Each row is a point on a landscape with many valleys, with its height.
A ball rolls from a point to whichever of its 2 nearest points has the largest drop for the distance, and stops where none of them is lower. Distance is the straight distance between rows; heights are no part of it.
Momep h=477: [ -3  17  32  15 -19  12 -51  30  -5 -12  20  10  29 -31  24  66 -25  -8
  -7 -11 -30  51   9]
renad h=657: [ 26   2 -31  10 -77  12 -13 -37  -3 -83  27  36  36  40  17   4  28 -12
   7  -3  15   7  -9]
tuli h=476: [-15  -6 -33  -6 -11 -12 -60   7 -39   7  -1  -9  21  -6  -1  -9 -33 -15
  -2 -35 -46  21 -37]
Zive h=438: [-29  32  30  -5 -10 -12  10  27 -46   5 -25 -14  18  16  41 -14 -16 -26
  -9 -53  -1  58  -4]
temov h=268: [-14   7  36 -24  25 -31  37   4  34  22  16   7 -47 -32 -23  38  -5 -17
 -36  13  15  50   9]
pufo h=473: [ 12 -25 -33  21   8   8  -4  32   6 -12  25 -28 -34  -6 -28 -51  -7  30
  14 -37  -6 -11  45]
Misur h=405: [ 12  36  12 -20 -15 -36 -12  13 -31 -35 -57 -24   7  18  -2  25 -10  84
  14 -17   9  46   4]
nafed h=364: [-60 -20 -15 -14  -1 -15 -21   3  -2 -18 -20  20  27  10  40  33 -36 -32
 -44  48 -46 -29  -2]
vife h=778: [  6  59  13   8  23 -35 -35 -21  -2  -5   9  -2   5 -17 -21 -12  24   1
   4  -5  19  16  31]
doli h=224: [ 60 -47 -64 -12 -42  25 -18 -18   9   2 -13  39   1 -24   1 -19 -10 -48
  35 -11  38   6 -15]
gam h=463: [-52  37  26 -40  17   2  28   7 -15  46 -51 -21  23  16  23   7 -14  16
 -38 -33   0  54  26]
Paful h=508: [  2  -4  11   3 -18  38   3  18  -8  36  -4 -36  45  30 -23  28  33  58
   6  -7 -69 -18   1]
tolor h=317: [ 52 -34 -41 -26 -13 -16 -39   2  35   2 -61  54   1 -24   6 -21 -34  -5
   6  23  71  32 -10]
deman h=279: [-40  37  30  17  27  49   6   0  60  39 -37  32 -28 -34 -31 -21  -1 -33
 -28 -39 -28  -6  34]
dem h=842: [ 63 -24  14  19  24 -20  34  -6  69  13  17   1 -19  14   3   9  42  30
  39  34  30  -9  40]
Fikug h=534: [-13 -35 -27  23 -18  -5  -8 -45   8  -2  59  21 -31 -11 -12  -5  -3 -55
  -1 -22  27  -3  -9]
bov h=276: [ -2  -5  22  33   7  -8  13 -10 -45 -15  58 -56  -1  46 -25 -28  34  28
  27   9  16 -62 -35]
Gizet h=451: [ 23   2   8  31 -32  15 -14 -13  -6   5  -7   4  36  32   2  33  27  10
  33  30 -36 -26  -6]
bazat h=87: [ 22  -7 -54 -37 -24  46   1 -20  -9  -4  -5  43  -7 -52 -11  15   5 -61
  -4   2 -23  -4 -29]
ribu h=306: [ -4  14  54   4  17   5  41   2  17  19  22  -8  -3  11 -38  12  50 -31
 -14   6 -42 -21 -32]
rori h=382: [  5  44  21 -25 -72  15  16 -19 -24 -52  58  -8  19   4  21  40  -4 -15
 -39  -3 -15  43  28]
Zuvu h=217: [ 25 -32 -41 -23  -4  27  25  21 -28 -53  19  -9 -17  -7 -38   5  27   4
  28  33  -6 -59   0]
lam h=515: [  9 -51 -35   4   0 -31  34   5  -6   2   2 -39 -21  14  40 -37 -41   2
  25 -30  -9  -8  49]
Bifup h=521: [ 12   2 -28 -45   2  25   2 -36  -1  61 -75  16  26   3  16  17 -13  15
  18  16 -20   6  18]
Vipa h=349: [ 47  15  -1  -7 -66 -58  10 -23 -31 -52 -15 -31  -9  10 -15  15  -7  45
  12  -2  57  30  18]
nit h=401: [ 18  17  -2  -1  -7  15  29  65   5 -46 -47  11 -20 -19  14 -13   2  -7
  19 -64  14  39   9]
Geka h=574: [-18 -71 -14   6   9 -21   9 -47  37  35  61  31 -27   5  31   5 -32 -20
 -24  25  50  -1 -41]
moza h=465: [-44  28  24  47 -41  26 -47  16 -44 -43  28   4  45  33  -9  11 -10 -35
 -18   6 -10 -26  -1]
Rifev h=547: [ -7 -54 -32   9  18 -10  -6  36  30   0 -31  -5  -6 -37  55  -5 -43   3
   9 -28 -48  -7  49]
Kupu h=204: [ 40  31 -16  31 -84  -7   3 -67 -51 -16  14  -9  -3   9 -16  32   7  16
  31  -9  30   5   2]
Rik h=398: [ 34   5  -9  -8  42 -31 -51 -64  40  27 -34  12  -4 -38   8   2 -10  14
  42  33  -1 -12  11]
Vad h=788: [ -9  61  65  39  -4   6   2  -8   1  12  11  -3  11  -3  -4  36  37  16
 -15  13  14  14  52]
Vul h=507: [-25   1   8  18  -8  16 -35  11  -9  46 -29 -21  24  23 -13   6 -35  35
  21 -31 -62   4  -7]
Penu h=559: [  5 -15 -31  17 -46 -26   3 -52 -26 -36  10   7   7  57  24 -37  20 -24
  21 -42  37  16 -26]
lal h=355: [-21 -24  29  21   4   0  11  23  -5   8  37  -5  16  18  25   7  17 -64
  -8  -1 -36 -23 -49]
gaf h=369: [ -2  23  16  24   8  38  50  42  -7   2 -36   2 -44  -1 -23 -51  -2 -15
  38 -61  -8  -3  22]
mebat h=95: [-36   8 -23 -26  44  -6  15 -19  50  19  23   9 -31  22 -49 -71  42  19
 -62   9   1 -35 -26]
tok h=475: [-43  49  22 -15 -65  43  -2  -6 -19 -64  20  16  46  47 -14  12  11 -16
 -59   4 -34   7  -8]
ter h=599: [  8 -49  -6 -31  40 -26  32 -47  34  27  55  20 -39  11   0 -59 -39   6
  11  21  45  11 -85]
nivif h=328: [ 24   8  -9   7 -41 -13 -14 -37 -77  -2  56 -40   1   0 -45  30  -3  35
  11  15  56 -13 -16]
bopu h=47: [  9  20  28 -22  95 -15   7 -13  41  60 -20   3 -22 -63  24 -29  16  -7
  -6  -3 -18   1  -5]
labu h=264: [  8   3  -3 -20  44  15  12  21  -4   3 -12 -18  -7   8 -22 -26   8  27
  19  42  -8 -45  -3]
dal h=800: [  1  39  45  49  15  34 -23  35  22  13 -25  44  14  -1  10  20  10 -11
  32   0  11  13  17]
zulo h=810: [ 35  -6  11  26  48  23 -52  49  24  28   4  15  47 -25  29  -1  37   2
  17   6  -1   2  -4]
Sema h=281: [ -6  23   0 -36 -43  45  57 -20 -41   1  20 -20  23 -29  14  46   3 -31
 -32  -6 -18  17  55]
nosos h=206: [-32 -11  18   8   2  10  22 -28 -15 -10  79 -54  14  28 -41   7  47   7
 -31  36  19 -62   5]
Bet h=831: [ 63 -31   3   6  17 -35   6   0  41 -26  10  25 -12   0   2   4  21  -4
  31  55  92  -5  -8]
funi h=432: [  7   0 -27   1 -15  31  26  26 -14 -43 -72  -8 -16  10   5   7  -5  44
  29  19 -13 -32  69]
metu h=431: [ 16   5  22  -4   2  36  57  67  -4 -51 -75  -3 -18 -22  29  34   9  27
  43 -27 -15  -3  18]
Bemel h=518: [-10   3  33  20  41  -6 -24  27  62   8 -45  27  -6 -56  67  14 -11 -13
   2 -18 -42   8  26]
nubir h=422: [ 23  -4  39  -8  35 -12  -4  70 -38 -19 -14 -65  -5 -55  14  26 -24  74
  45 -31  10  12 -10]
matu h=348: [ 46 -31 -29 -18  19  -3 -46  28  45  61 -30  41  21  -1  11 -31   0  34
 -14  -4  38  48 -42]
Delit h=137: [-50  10 -14 -13   7   2  -2 -18  34 -17  57  -4   7  39 -52 -11  61  10
 -75  19  -2 -35   7]
Zize h=210: [-21 -29 -21 -48  17   0  51 -51  51  40 -11  24 -39   0 -23  20  -7  14
 -50  53 -26 -13  -1]
foz h=244: [ -5 -33 -19 -48  15 -32  64 -32  32  13   3   9 -73 -34   6  30 -36 -41
 -31  24  -2  14 -10]
fize h=485: [-11   1  -4  29 -32  10  19 -10 -18 -25  72  -6  10  -5  13 -14  32 -43
 -12 -20  44 -10  23]
pibon h=429: [-27 -14 -15  -2  46 -20 -44 -12   2  -9  32  18 -14  -4 -10 -38 -34 -26
  -5  36  -5 -40 -69]
senus h=193: [-25  12 -24 -26 -38  34  35 -14 -13  35  21   4  18  18 -27   3  15  -3
 -61 -11   7  15  23]
savo h=68: [-12  22 -18 -24  61 -25   1 -27  46  37  12  14 -21 -46   8 -60  31 -22
 -71  -4 -14   2  -9]
fepo h=445: [  2 -12 -15  -4  42 -32 -24 -62  38  26 -29  18  -5  10  17 -67 -12  -5
  47  26 -27 -46 -34]
Zer h=487: [ -9  16   1  19 -30 -21  22   0 -83 -11  -4 -32   4  39  31 -48   0 -36
  22 -43  15   2 -27]
Deru h=439: [  9  20  23  -5 -36 -31 -19  14 -30  -6   8 -24  35  19   3  60  -5  37
  -9  -6  -4  58  -9]
minak h=282: [-13  22  74 -14  73 -30  39  22  25  28  15   2 -39   0 -21  -1   8 -19
  -5  24   9  12 -39]
Fiv h=298: [-43   9 -10  -2  38 -14 -17  10  -5  -4 -33  -5  14  20  23 -25 -24  11
 -12  24 -10 -21  34]
zubur h=359: [  4   2  25  68 -21  -8   4  -2 -23 -36   4  -8  -9  58   7  -5  10   9
  47  26  12 -47   1]
mir h=453: [ 32 -47 -29  10  -3  -3 -55  73  11 -28   4 -20 -14 -37 -35 -10 -31  41
  14 -45   2  26  10]
torup h=501: [-19  -6  18  29   1   0 -28  25  43  13  10  30 -12 -43  25  40 -17 -23
 -51  -5 -28  31  38]
vumur h=229: [-38  19  30   0  18  34  35 -10  28   9 -45 -13 -21 -20 -38  22  -8 -11
   8  -9 -78 -37  43]
bape h=379: [ 14 -39  -4 -21  -2   1   0  38 -26   3   0 -10  -6   7  -5  39 -55  32
  20  34  15  16 -20]
Davil h=324: [ -5  25   5  43 -13  70   6  16  29  10 -34  19 -15 -12 -21 -27   2   8
  15 -61 -22   4  72]
mab h=343: [ 17 -35  27  -4 -15  11  23  19  -8  58  32  -7  14  12  -9  71   3   8
   3  41  22  26 -29]
gono h=395: [-34  30 -12  42 -58  -2 -46 -20 -75  -9  38 -31   8  27 -26 -10 -17   5
  -9 -10  21 -10   2]
Minom h=64: [-53  14 -27 -12 -50  32  22 -25 -53  19 -23 -29  29  62 -20 -36  -4 -18
 -30 -34 -15 -10  -2]
Gat h=757: [  6 -19 -32   5   4 -35  -5 -44  66  -6  28  50  -5  45  19 -21  55   1
 -36   4  32   8 -36]
veg h=535: [ -7  35   6 -10  14 -29 -15 -49 -60   8 -11 -25  12  13  17 -40   5 -47
  39  -4 -12 -14 -34]
kodu h=436: [ 43  12   5  22  15  -3 -27  60 -17 -26 -19 -43 -14 -66  -8 -21  -5  52
  40 -69  30   6  29]
supuv h=365: [-46   8 -30  -4 -14  10  35   1 -36 -36 -40  -4  -4  23  22   3 -31  -7
  -6  35  27 -30  76]
rek h=820: [ 72 -46  -9  -2  19 -15 -39  48   9  -6  17   0  42 -21  28  -7  16   9
  26  40  53  -6 -22]
Kodar h=433: [  6   1 -23  10 -36   7  38 -16 -37 -33  14 -10 -26   2  -6  -3  -4 -13
  -3  12  70 -12  46]
zofo h=727: [-15  -3 -10   1 -21  -2 -15 -44  16 -43  51  37  33  44  10  16  51 -32
 -21  17   1  -9 -45]
zavil h=435: [-25  -8  -1 -19  -8 -11 -13  31  -9 -53 -41  22  31   7  38  45 -13  -5
 -10  -3 -95   6 -19]
Pag h=769: [ 35  28 -14  -1  -5 -41 -44 -26  45 -32  26  40  21   7 -10 -27  50   0
 -24  -2  42  35  -6]
bemu h=301: [ 11 -19  25  16 -20 -13  41 -10   5  26  51 -16 -47   1 -29  55 -14  -1
  11  23  27  16  24]
vem h=486: [ -2 -17   9 -38   9  22  33  19 -15  67 -69 -28  24   5  55   8 -13  27
  13 -41 -20  33  14]
rilaz h=165: [-20   6  12  -9  22   8  19 -56  48  49 -23  11 -18 -30 -10  30  13 -19
 -22  36 -73 -35  -2]
nurok h=400: [-50  -9  13  27  24  -9 -38  16  15  -1  32  22   8  -2 -14 -27   9 -64
 -61   5 -28 -30 -59]
mubok h=162: [ 35   0 -43 -26 -17  50   1  38 -29 -22   8  10 -29 -49 -65  11   4  -9
  12  -6  14  -1  -5]
Loke h=406: [  0  -9  46  -5  56 -23   0  53 -31  -1   9 -48   8 -15  28  20 -53  62
  29  46  22   3   3]
Melap h=452: [-26   2   0 -25  33 -26 -27  25 -28  -5 -27  -6  -8  13 -14 -33 -40  -9
  18  -7 -47 -13 -83]
Veb h=367: [ 43   6 -14   0  48  10 -55 -12  37  55 -52  24  17 -27   2 -47 -30  50
  44  -9  20  15 -12]

Two balls start at each pair of points below. Name the first point that both come to, or write none.
mir / Vul -> temov
zavil / Bifup -> bazat
fepo / pibon -> none
metu / pufo -> rilaz
Bemel / Rifev -> none

Call two points neighbours if one is among the 2 nearest of the other. Go from one point of each pair to the other, from neighbour to neighbour, staying as low as possible. Name the highest point that can't be avoided.
Kupu / Minom -> tok
supuv / rilaz -> funi
Zive / Minom -> Zer
